The views of a scene show one set of named points, each view turned or mirrored, and shifted as a whole, with a little noise and some points left out.
In the rows, 128 means zero.

Scene 1
View 1
<283>: [158 152 135 132 152  99 162 143  80  81 120 181 115 170 115 184  69 121
  68 147  91 170  51]
<315>: [135  95 112 123 132 135 151  98  93 135 135  87 105 149 156 136 130  99
  91 110 136 152  72]
<225>: [105 127 125  99 142  98  97 164  99 173 138  98 147 177 152 127 124 127
 102  64  92 117 112]
<274>: [128 127 135 101 157 130 129 157 128 186 121  91  93 149 180 124 118 131
  86 109  99 123 120]
<181>: [169 138 138 131 152 121 169 117 116 104 110 155  95 136 161 169  87 125
  67 157 112 184  67]
<186>: [142 145 146 122 138  78 150 190 139  92  96 206 140 203 152 173  51 170
  66 143  53 136  74]
<262>: [151 153 118 141 136 117 148 183 117 110 101 136  86 170 146 158  76 137
  58 198  70 130  81]
<95>: [160 120 117 144 116 114 154 127 143 102  97 132 109 150 187 153 100 136
  69 173 104 162  73]
<134>: [114 130 117 109 142 114 115 168  89 159 135  92 117 178 137 132 115 119
  91 103  91 112  99]
<59>: [161 161 147 116 171 129 144 142 117 156 115 117  76 119 172 151 104 127
  72 146 106 165 106]
<131>: [150 117 127 125 124 111 128 113 151 139 108 111 131 131 208 138 127 136
  86 120 119 168  97]
<250>: [146 128 144 109 146 100 129 117 131 140 119 140 144 143 184 150 116 134
  92  84 114 172  95]
<19>: [176 198 172 108 179  75 111 137 124 134 111 182 146 111 175 178  94 146
  79 101  97 212 106]
<284>: [151 152  97 154  99  79 101 134 101  85 111 126 158 154 147 166 114 118
  81 158  96 175  68]
<32>: [148 132 145 120 140  99 151 155 150 119  99 166 127 166 184 156  81 155
  73 132  85 151  90]
<298>: [148 160 148 109 162 103 121 155 131 158 112 136 123 139 181 147 104 143
  81 115  91 157 114]
<201>: [135 112 144 105 166 136 166 132 112 153 128 122  89 157 161 140  99 127
  81 105 109 138  90]
<220>: [168 216 156 116 176  79  93 175 118 152 108 156 126 117 164 169  93 146
  74 136  75 180 123]
<76>: [131 187 129 118 151  67  90 192  72 122 129 157 157 181 107 168  87 130
  85 110  61 143  92]
<235>: [129  99 120 127 101  94 139 162 172 113  94 143 147 192 201 138  92 165
  81 134  79 126  88]
<127>: [135 127  99 137 128 133 127 142  89 144 127  68  89 151 144 135 126 103
  81 158 107 131  89]
<209>: [159 207 124 138 143  89  85 194 121 142  99 119 113 129 162 157 102 139
  68 187  62 152 120]
<292>: [145 136 144 109 189 141 167 127  62 142 141 130  74 150 116 160  94 101
  78 110 116 155  72]
View 2
<201>: [ 96 144 155 117 126 123 131 128  87 122 161 134 124 122 120 141 111  96
 161  98 143 109 140]
<19>: [118  87 193  74 151  80 136 175 148 133 129 123 113 187 109 118 137 135
 145 107 118 190  99]
<32>: [146 123 169  92 119 128 126 167 106 155 162 135 142 161 132 143 156 105
 121 117 121 134 119]
<131>: [109 121 140 104 115 133 131 150  71 117 162 100 128 164 101 143 136 151
 115  97 161 129  87]
<127>: [107 162 130 124 117 135 149 136  72 112 192  89 106  99 116  76 113 137
 127 101 132  83 129]
<181>: [116 170 174  64 122 135 150 162 122 123 148 111  98 136 120 124 172 106
 142 116 145 136 127]
<235>: [154 117 147 117 107 161 113 171  66 165 190 122 165 167 136 153 158 113
  92 127 119 114 104]
<274>: [122 116 137 136 120  96 137 122  68 125 170 134 138 128 110 122  83 128
 137  75 139  95 122]
<134>: [101 115 143 153 137 124 121 138  74 134 198 114 134 113 128  88  86 122
 141 111 100  95 135]
<250>: [ 96 100 160 111 135 122 116 152  93 128 161 112 129 168 110 137 121 134
 139 109 134 148  99]
<262>: [172 171 160  92 111 129 158 171 109 150 180 124 121 112 145  84 162 100
 110 119 105  92 145]
<283>: [102 165 192  74 141 147 136 178 143 135 163 107  96 124 139  97 172  90
 152 147 103 143 148]
<298>: [134 104 160 107 130  89 141 152 106 135 155 130 130 155 114 117 115 132
 133  92 125 136 113]
<315>: [ 57 153 136 121 126 158 125 130  68  99 178  85 105 116 107 123 117 126
 153 108 157 107 120]
<95>: [136 165 151  80 106 154 143 167  89 132 167 101 118 144 123 127 177 122
 108 116 151 118 109]
<225>: [ 90  79 144 166 144 117 105 137  68 135 197 117 148 137 121 104  66 136
 141 110  97 114 118]
<209>: [185 121 156  95 125  76 173 176 120 144 172 111 117 140 124  46 130 155
  95  96  98 119 113]
<292>: [ 70 162 175 104 143 117 140 132 120 109 156 124  93  96 122 105 110  87
 187 108 127 118 161]
<284>: [110 135 156  94 133 161 133 189 106 132 192  63 106 148 126  69 164 152
 101 147 103 140  99]
View 3
<59>: [ 87 167 143  88 165 141 107 184  95 111 102 113 155 110 107  58 169 157
 153 151  69 105  80]
<274>: [ 78 204 150  66 157 163  85 190 117  89 101 171 141 121  92  90 168 147
 133 158  88 132  71]
<127>: [ 78 204 142  97 185 190 121 136 102 135 101 148 152  96 120  72 152 157
 130 158 117 150  98]
<262>: [ 52 150 116  93 152 122 105 136  92 154  83 124 175 123 153  93 172 156
 173 183 112 127 134]
<283>: [ 67 125 111 102 143 113 101 106  71 131 127  70 164 139 142  73 118 167
 175 120 100 137 110]
<76>: [ 90 154  95 148 117 118  84 112  97  93 120 137 179 160 124 149 117 180
 116 146  82 144 123]
<298>: [ 88 177 141  86 139 121  77 184  99  90 127 130 150 125  92  95 155 159
 140 162  61 115  98]
<235>: [ 43 195 146  36 132 104  45 147  89 123 151 151 136 124 115 112 145 138
 168 197 113 155 151]
<292>: [ 79 143 124  91 165 167 117 136  96  96  95 109 150 137 121  57 132 163
 154  91  99 138  42]
<131>: [ 82 211 170  57 160 140  75 170  86 111 165 124 129  94  83  66 141 146
 144 169  83 134 116]
<186>: [ 42 128 103  74 104  63  54 130  81 119 124 116 167 165 144 133 140 157
 184 173  99 140 145]
<95>: [ 59 179 152  54 159 123  84 149  75 141 143 102 142 102 118  61 150 146
 176 172 100 136 129]
<315>: [ 77 205 157  64 182 189 104 129  93 112 141 127 127 100 101  50 121 149
 140 120 118 163  78]
<19>: [114 146 135 115 119  82  77 179  77  80 158  73 160 133  83  89 127 170
 142 140  23  91 105]
<220>: [110 153 125 136 125  98  91 185  93  95 119 107 178 133  96 111 156 173
 131 170  31  88 116]
<201>: [ 64 172 141  54 159 156  88 161 101  95 109 135 136 131 109  68 148 147
 158 125 102 142  61]
<134>: [ 76 199 128  95 152 173  90 136 116  93 104 176 150 133 112 117 138 160
 119 145 111 164  85]
<225>: [ 86 214 135  89 138 166  70 148 118  68 128 189 140 139  89 134 125 161
 103 143  97 163  85]
<32>: [ 58 162 136  57 129  94  64 161  86 112 137 118 148 133 114  94 148 150
 171 168  87 130 123]
<209>: [ 98 175 124 142 144 119 106 170 100 136  99 129 188 111 119 115 177 167
 128 206  58 101 144]
View 4
<209>: [136 117 126 128  74 103 134  71 109 115 118 102 176 223 165 153 152 139
  92 132  87 127 147]
<284>: [ 81 122  67 114 110 135 164 123 114 126 134 106 139 162 162 154 161 147
 150 153 108  97 152]
<201>: [125 125 159 112 119 135 182  96 122  87 140 161 130 137 138  77 133 140
  65 165 147  69 110]
<220>: [138 126 135 111  54 126 109 102 117 138 117 154 195 199 132 143 165 151
  69 127 105 119 148]
<292>: [ 90 122 158 105 116 111 178  88 130 102 128 183 136 120 145 127 160 142
  51 152 161  48  92]
<250>: [137 118 121 111  93 162 153 147 115 117 153 153 150 144 127  90 145 151
  94 167 123  96 136]
<315>: [108  97 112 123 130 131 203 123 113  88 169 148 113 112 163 101 136 140
  95 187 136  57  94]
<274>: [167 101 172 131 103 120 170 113 114  78 156 132 140 160 150  76 125 133
  61 167 120  96 113]
<19>: [125 132 110  94  52 166 106 125 112 155 126 192 197 171 110 130 169 163
  72 138 118 105 145]
<76>: [ 98 139 166 108  94 102 128 144 149 131 101 110 152 158 134 159 180 135
 116 110 132 109 168]
<134>: [132 108 178 132 121  96 174 137 137  85 141 106 121 141 155 110 146 126
  94 154 132  92 128]
<298>: [148 121 142 115  80 141 142 113 113 112 138 147 166 174 132  97 142 145
  73 152 117 106 136]
<95>: [104 139  75 106 120 166 183  65  97  99 138 129 136 178 154  93 131 152
 116 170 114  86 135]
<181>: [ 85 144  87  94 110 159 172  59 104 116 127 171 148 164 142 115 147 158
  89 157 134  65 120]
<59>: [131 115 128 117  89 129 160  66 102  99 142 166 164 176 152 111 139 148
  51 159 116  84 104]
<127>: [118  97 123 135 129  99 201  82 110  76 152 112 119 153 184 119 133 132
  93 171 118  75  99]
<32>: [122 158 125  99 107 173 155  91 115 109 119 137 150 180 122  74 137 149
 104 147 126 103 160]
<186>: [ 92 194 147  83 118 168 141  83 137 120  80 114 146 193 113  90 153 143
 128 114 143 109 196]

In a view up to two points have been moved. Name them for each view, in the order of its rows, or write -.
view 1 => <283>, <250>
view 2 => <19>
view 3 => <95>
view 4 => <127>

Scene 2
View 1
<236>: [112  78  84 151 113 143 149  90 140 121  85 103 106 151  94 114 153 105
 137 131 129 132 126]
<7>: [107  94 110 139 132 139 140  90 138  95 101 125 107 141 108 117 157 111
 142 137 129 120 120]
<141>: [122 140  89 149 127 130 123 133 162 127 132 124 127 127 106 127 121 104
 142 133 117 134 136]
<241>: [132 112 101 153 127 113 139 147 174  87 139 132 135 130 138 138 132 122
 183 145  78  80 108]
<175>: [ 89 121  87 150 116 165 117  96 168  94 112 114 112 103 105 117 132 102
 133 115 124 132 132]
<69>: [131 104  88 150 125 138 144 111 157 104 141 139 114 123 118 108 135 100
 115 152 112 156 125]
<159>: [176  81  88 158 127  94 174 149 158 108 160 153 128 153 142 123 139 112
 146 182  71 123 105]
<8>: [116 111  90 150 124 148 135 104 157 102 130 132 112 117 111 109 135  98
 118 140 120 153 129]
<268>: [114  70  99 146 130 130 151  83 130  84  92 130 107 144 118 112 161 112
 147 153 121 116 110]
<45>: [102  78  65 167 108 158 138  81 159  68 100 124 112 100 127 101 139 102
 134 145 103 135 114]
<165>: [158  95  91 153 122 125 162 135 168 107 170 149 119 130 132 113 135 103
 115 163  87 151 117]
<58>: [146  97  79 164 126  96 147 141 157  90 122 138 140 141 143 132 131 120
 186 170  76  89 104]
<2>: [118 115  86 150 126 147 132 102 157 101 136 138 114 111 116 105 132  97
 109 147 120 162 128]
<221>: [130 127 102 147 141 120 131 126 157  86 152 155 126 113 136 120 131 108
 142 162 100 128 115]
<215>: [135  78 120 138 129 132 163 115 160  85 146 140 109 141 128 118 158 115
 138 146  96 114 107]
<138>: [163  93 133 132 133  95 173 161 160 130 157 132 124 183 119 146 154 124
 165 145  89  89 113]
<273>: [126  97 106 144 122 138 148 119 161 108 133 125 113 141 114 122 146 110
 139 134 107 122 121]
<169>: [173 108 108 148 141  79 161 168 157 114 164 152 139 163 141 139 135 121
 170 176  75  99 107]
View 2
<138>: [170  73  75  96  64  66 170 131  97 157 114 157 135  69 152 189 124  89
 157 137 134 122 115]
<221>: [144 102 102 105  79  53 165 145 124 135 122 163 143 153 128 195 132  98
 130 138 176 158 109]
<241>: [146 115  74  98  77  50 177 139 117 115 109 174 134 115 152 201 142  94
 136 146 126 131 101]
<141>: [131 121 110  80  88  75 137 167 105 152 108 177 145 154 124 168 125  70
 147 128 158 140  99]
<215>: [168  83  97  88 101  44 168 129 112 156 137 143 121 130 162 188 107 106
 134 134 143 153 113]
<175>: [126 135 118  64 127  50 134 166 111 154 125 173 120 200 148 169 117  83
 138 130 140 153  89]
<273>: [153 101 104  75 103  58 151 146 105 157 124 153 127 140 150 174 108  89
 142 131 140 143 106]
<7>: [156 106 109  63 129  55 137 150  84 158 133 137 100 158 142 181 121 110
 137 126 144 148  94]
<268>: [165 101 108  63 135  57 146 138  83 135 132 118  97 150 144 185 111 125
 123 123 142 150 100]
<236>: [153 115 115  43 133  78 125 156  77 151 118 133 113 150 143 155  97  93
 139 113 130 135  97]
<2>: [140 108 128  79 107  62 142 154 119 154 130 151 141 187 130 166  97  88
 129 123 178 166 110]
<159>: [174  79  90 104  63  71 180 120 122 116 112 136 162  90 139 183  94 101
 125 130 162 142 131]
<8>: [142 110 123  75 111  61 143 155 115 156 128 152 136 181 137 167 101  88
 132 125 166 160 107]
<69>: [149  99 120  81 100  66 149 147 119 148 127 146 145 167 133 166  92  90
 129 123 171 160 113]
<58>: [156 114  76  94  80  66 177 131 108  89 101 151 138 102 138 199 131 108
 123 138 135 129 106]
View 3
<169>: [143  85 181 136  85 119 153 119 146 161 200 148 145 119 176 149  45 103
 120 159 111 133 135]
<215>: [147 111 147 145 107 123 176 138 147 117 182 144 147 103 169 108  99 154
  96 135  84 134 137]
<175>: [147 164 114 127  96 120 148 113 156 111 126 119 110  76 160 117 149 154
  41 118  89 122 146]
<165>: [152 104 165 134  95 102 176 150 152 141 162 121 129  92 190 129  83 127
 112 101  93 142 160]
<241>: [150 116 159 127  72 134 146 109 162 125 176 146 144 113 176 143  80 116
  75 169  99 110 125]
<138>: [129  98 150 147 102 114 170  93 150 153 222 168 156 112 166 133  71 114
 119 159 114 148 135]
<159>: [165  90 190 133  94 110 173 136 146 150 185 141 137 122 182 145  54 125
 122 131  90 140 148]
<58>: [170 112 180 126  84 132 148 111 148 141 171 146 131 135 166 156  67 128
  83 167  88 116 128]
<45>: [183 150 150 125 105 125 164 139 147 106 123 122 111 107 164 121 129 178
  52 115  62 120 148]
<221>: [139 108 156 134  87 126 136 154 143 135 150 113 126  89 175 124  87 126
  86 135 101 119 137]
<236>: [162 158 129 137 135 110 170  93 132 143 153 144 107 105 134 124 136 174
  71 121  79 152 153]
<2>: [145 133 138 132 106 109 153 148 140 135 129 105 108  75 168 115 121 147
  80  98  91 137 159]
<273>: [145 132 136 136 106 114 165 115 148 133 167 139 131  93 163 121 112 143
  84 127  94 141 146]
<268>: [164 133 145 145 132 129 160 126 125 126 157 141 122 118 136 107 120 183
  76 142  73 136 135]
<8>: [145 138 133 133 107 111 156 136 143 134 138 113 111  79 165 116 123 148
  76 104  91 137 155]
<141>: [129 140 132 128  91 109 138 105 147 154 146 118 108  76 164 139 111 115
  75 123 113 135 150]
<69>: [150 125 147 134 106 107 162 142 141 139 144 112 114  85 171 121 108 145
  91 102  90 142 158]
View 4
<45>: [104 147  78 115  93 118 135  85 114 138 112 166  80 166  95 108 115 122
 123 143 125 156  62]
<8>: [118 118  85 140 110 122 137  82 126 119 104 133 118 152 111 139 119 112
 125 136 129 153  65]
<58>: [127 166 133 112  98 112 146  96 140 188  99 154 118 122 121 113 115  92
 110 112 134  91 125]
<236>: [ 89 107 114 136 121 131 147  86 115 136  84 136  99 153 100  97 141 111
 123 160 115 172  97]
<69>: [113 115  84 138 104 127 144  86 135 135 100 132 119 143 117 151 118 110
 134 129 133 139  70]
<273>: [115 125 102 123 131 123 143  84 122 140  84 137 125 147 119 133 137 104
 116 134 131 134  97]
<7>: [121 124  98 120 125 117 149 100 120 126  78 145 124 146  99 104 135 111
 115 146 115 170  96]
<138>: [122 126 132 112 149 126 157  97 139 176  57 127 158 117 143 144 152  82
 112 114 139  88 149]
<241>: [143 171 127 108 123 106 130  83 127 168  99 148 130 135 127 123 121  92
  94 111 138  92 118]
<215>: [120 136  81  97 130 122 155 103 126 153  71 153 132 143 121 140 142 104
 123 122 134 123 101]
<2>: [121 115  78 144 102 124 138  84 133 119 108 132 118 149 112 148 112 113
 130 133 129 152  58]
<141>: [132 121 127 160 121 117 124  68 131 126 109 113 130 139 123 136 115 100
 107 130 129 135  86]
<268>: [111 130  91 109 108 119 161 111 123 144  75 160 112 142  94  95 134 113
 125 146 114 166 101]
<175>: [128 135  97 141 127 111 117  66 107 105 112 137 106 169 105 118 119 118
 100 144 123 165  62]
<165>: [110 122  82 128 103 132 151  88 143 158  96 134 126 137 133 175 121 101
 141 114 146 102  80]
<169>: [135 143 131 118 111 118 156 102 156 190  82 132 154 105 141 150 122  80
 120  98 143  72 136]
View 5
<236>: [ 90 137 195 174 108  97 138 165 118 153 124 165 184  79 146 171 109 195
 148 153 125 101 118]
<141>: [112 112 162 144  95 127 158 157  83 152 138 118 135 102 150 135  99 192
 145 141 114 104 121]
<215>: [108  93 165 148  95 143 152 149 124  98 109 154 173  85 124 182 114 186
 119 130 123 138 116]
<69>: [117  89 148 158  99 127 147 162 106 162 114 150 145  91 150 172 109 181
 131 138 126 107 126]
<45>: [113  73 149 176 103 100 142 195 127 150 113 179 170  58 162 174 108 194
 145 143 114 102  92]
<7>: [102 108 193 171  98 122 139 148 132 126 123 171 172  82 150 152 105 206
 142 146 121 114 122]
<268>: [100 107 185 168 104 108 136 154 146 121 118 188 181  72 145 170  98 202
 135 131 120 112 117]
<169>: [109 121 146  88  98 142 175 138  99  78 137 121 143 105  99 177  77 174
 106  82 110 134 122]
<221>: [126  73 137 130  92 143 160 151 109 117 125 141 133  95 140 156  92 188
 121 112 113 120 119]
<138>: [ 95 145 180 109  95 149 168 128  98  72 131 115 169 107  95 175  98 180
 113 113 118 145 125]
<165>: [120  89 131 133  97 142 160 158  98 139 107 134 144  99 123 197 110 163
 108 118 129 124 129]
<159>: [111 109 134 104 103 130 169 152 106 103 120 141 152  94 102 208  89 163
  99  86 122 128 122]
<273>: [105 109 170 153  96 132 151 157 106 124 120 140 166  90 136 165 113 189
 134 143 120 123 116]
<2>: [121  81 148 168  97 130 144 161 107 171 113 153 140  93 158 162 111 185
 135 144 128 104 129]

In a view up to two points have been moved. Name them for each view, in the order of its rows, or write -.
view 1 => -
view 2 => <138>, <236>
view 3 => <175>
view 4 => -
view 5 => <69>, <221>

Scene 3
View 1
<107>: [128 196 102 113 127 168 147 180  93  58 110 170 166  81 157 132 146 161
 153 127  90 144  94]
<94>: [130 165  95 116 102 135 142 159 106  63 111 174 123  95 175  68 149 125
 131 151  67 130  89]
<112>: [ 78 166 128  98 123 126 123 137  89  82 157 145 134  92 164  70 150 115
 127 168  68 141  80]
<252>: [ 82 177 109 109 130 152 124 166  81  78 130 149 160  70 135 131 162 151
 172 125 102 162  98]
<125>: [ 64 211 132  91 204 115  93 108  57 117 166 144 166  72 158 145 148 164
 182 155 129 182  67]
<162>: [127 192 127 108 169 137 122 122 107  92 127 177 134  86 139 123 138 144
 184 145 121 154  65]
<89>: [ 93 121 116 110  67 151 150 169 132  69 118 133 130  96 130  63 171  99
 132 137  50 150 110]
<224>: [163 149 117 114  98 184 182 172 170  56  72 152 154 106 125 113 155 133
 151 120  70 160 102]
<213>: [102 194  93 114  97 160 138 198  62  41 133 172 153  76 178  96 143 146
 119 144  68 111  94]
<155>: [112 167 150  95 153 146 146 118 140  94 129 132 152 106 135 109 146 128
 156 154  88 173  74]
<194>: [159 147  67 129 109 149 155 172 138  75  50 170 137  86 145 123 178 155
 186 102  94 176 118]
<184>: [104 179 104 112 138 137 123 150  88  82 125 165 141  78 151 113 155 144
 168 136 102 152  86]
<195>: [119 181  93 116 156 122 116 132  96  97 107 172 134  80 155 123 159 155
 190 131 117 171  87]
<178>: [125 137 128 107 128 137 141 121 155  99 104 145 124 101 118  97 163 117
 178 137  92 177  88]
<119>: [173 150 104 114 124 126 158 124 163  78  83 170 111 118 172  64 149 118
 142 159  69 152  79]
<75>: [147 185  78 110 125 160 172 185 117  57  72 147 183  99 189 129 162 171
 134 128  67 168 111]
View 2
<155>: [151 138 158 105  97 116 146  80 156 147 140 104  76 147 146 119  79 127
 105 121 121 139 159]
<195>: [120 130 121 149  82 105 134 117 167  97 135 109 103 150 138 124 107 138
  99 150 167 146 147]
<224>: [166 158 139 119 130 134 127 121 135 125 117  81  37 224  92 107 127 123
 113  93  92 162 164]
<252>: [135 138 137 140 100 135 109 123 193 116 159 106 124 160 133 118 132 121
 112 127 154 130 158]
<184>: [127 137 136 135  99 109 121 121 174 109 136  98 110 154 148 125 125 134
 105 133 157 147 165]
<125>: [117 101 155 139  66  99 127  74 201 105 177 141 144  84 173 122  86 126
 113 166 177 114 157]
<89>: [160 182 131  89 117 156 121 150 164 171 112  47  91 207 141 132 121 135
  94  99 124 151 155]
<75>: [154 115 138 103 118 126  82 134 158  61 115  76  74 192 104 100 132 118
 156 123 104 153 175]
<178>: [146 160 127 124  90 125 159 105 143 150 119  92  62 176 129 123  79 138
  87 124 134 146 137]
<107>: [140 130 146 134 124 112  98 124 173  88 142 100  99 178 125 112 155 119
 127 114 130 155 183]
<162>: [123 130 145 152  96  82 148  88 158 113 145 126  91 137 147 124 111 136
  94 133 156 151 168]
<119>: [142 148 127  95 107  85 149 119 112 116  73  62  38 181 145 131  92 151
  99 120 120 185 170]
<213>: [135 142 149 105 136 108  79 153 186 104 126  62 133 169 165 131 180 130
 124 105 141 166 204]
<94>: [132 150 128 104 115  94 119 142 148 114  93  60  89 176 160 135 133 147
 103 119 142 177 181]
<194>: [140 145 100 152 101 131 118 148 144  76 107  87  56 222  78 108 126 130
 110 132 134 160 139]
View 3
<195>: [ 93 134 156 112 130 167 145 137 129 132 109 173 115 116 124 171  94 144
 160 144 130 133 178]
<89>: [106 136 119  63  86 162 148 151 111 112  94  96 146  85 104  80 101 109
  90 100 112 156 176]
<155>: [ 94 139 144 108 112 154 153 144 132 109  86 175 117  84 139 131 109 111
 137  68 121  94 185]
<252>: [ 84 128 129 102 152 185 124 128 120 128 116 161 125 132 141 137 103 153
 127 114 112 148 186]
<119>: [ 95 128 163  87  45 143 162 145 147 100  99 136  95  75  83 136 101  59
 140 126 138 115 188]
<213>: [ 49 133 113  90 110 195  97 126 135 118 132 122  88 148  93 136 135 119
  70 120 116 174 184]
<75>: [ 58  78 119  70 120 190 118 119 144  94 125 160 104 153 106 101  97  61
 142 137 132 132 200]
<112>: [ 70 166 120  94 107 156 138 158 126 125  84 140 116  97  99 149 127 134
  77  90 127 131 152]
<162>: [ 90 146 169 137 120 165 139 131 137 130 115 182  91 106 139 185 112 148
 152 111 119 121 193]
<224>: [110  90 150  78  77 176 140 117 133  93 126 127 113  98 129  72  92  62
 148 103 106 135 229]
<194>: [112  85 158  75 102 181 144 121 128 112 132 137 124 123 115 108  68  93
 184 175 120 154 213]
<125>: [ 61 159 136 139 186 166 135 145 133 141  87 227 113 130 152 208 117 182
 143  95 136  98 154]
<107>: [ 70 110 135  99 124 194 110 114 137 112 136 155  92 143 125 131 114 111
 127 120 114 150 206]
View 4
<195>: [154 155 128 112 113 153 132 147 155  96 100 126 121 152 110 119 139 109
 119  83  95 130  92]
<107>: [112 143 127 139 123 115  92 132 152 130  89 102 102 126 133 149 145 109
 138 105  96 174 127]
<155>: [151 138 125  79 125 117 128 153 142 122 118 122 131 165 166 133 116  91
 103 123 153 137  89]
<184>: [129 155 133 120 114 138 125 140 146 104  97 129 114 143 128 134 142  98
 114 102  94 150  97]
<125>: [170 174 120  41 152 197 163 195 147 124 105 147 136 126 149 135 155  62
 141  95  58 158  93]
<178>: [148 141 138 106 107 108 120 137 145  96 122 121 127 186 131 120 109 110
  89 113 163 111  67]
<89>: [ 92 140 171 135 102  83  92  95 121  86 108 132 105 163 150 158 134 109
  49 149 149 138  69]
<94>: [102 128 124 149  85 110 128  98 137  94  89 126 106 141 154 133 137 116
  75 115 121 156 120]
<162>: [151 158 105 109 112 139 147 164 155 121 108 128 129 158 133 109 117  87
 138  93 111 146 101]
<112>: [106 150 137 104 107 129 148 124 122  98 100 156 119 141 178 146 143  80
  62 138 108 162  94]
<252>: [127 167 154 112 136 132  98 147 147 114 102 123 110 139 120 151 148  95
 128 111  86 153  84]
<213>: [ 79 146 133 159 108 113 103 108 133 116  78 124  93 112 152 159 161  99
 103 123  76 193 131]
<75>: [129 100 136 120 126 114  63 109 157 120  84  73 101 123 139 161 159 150
 119  96 130 150 144]
<119>: [133 101 103 133  74 105 135 100 145  92  99 114 120 168 159 110 112 135
  66 101 172 125 123]
<224>: [122 115 138 145 110  64  64 112 152 124 112  79 106 171 133 140 111 135
 113 119 181 131 105]

In a view up to two points have been moved. Name them for each view, in the order of its rows, or write -.
view 1 => <195>
view 2 => <89>, <94>
view 3 => <162>
view 4 => <107>, <125>
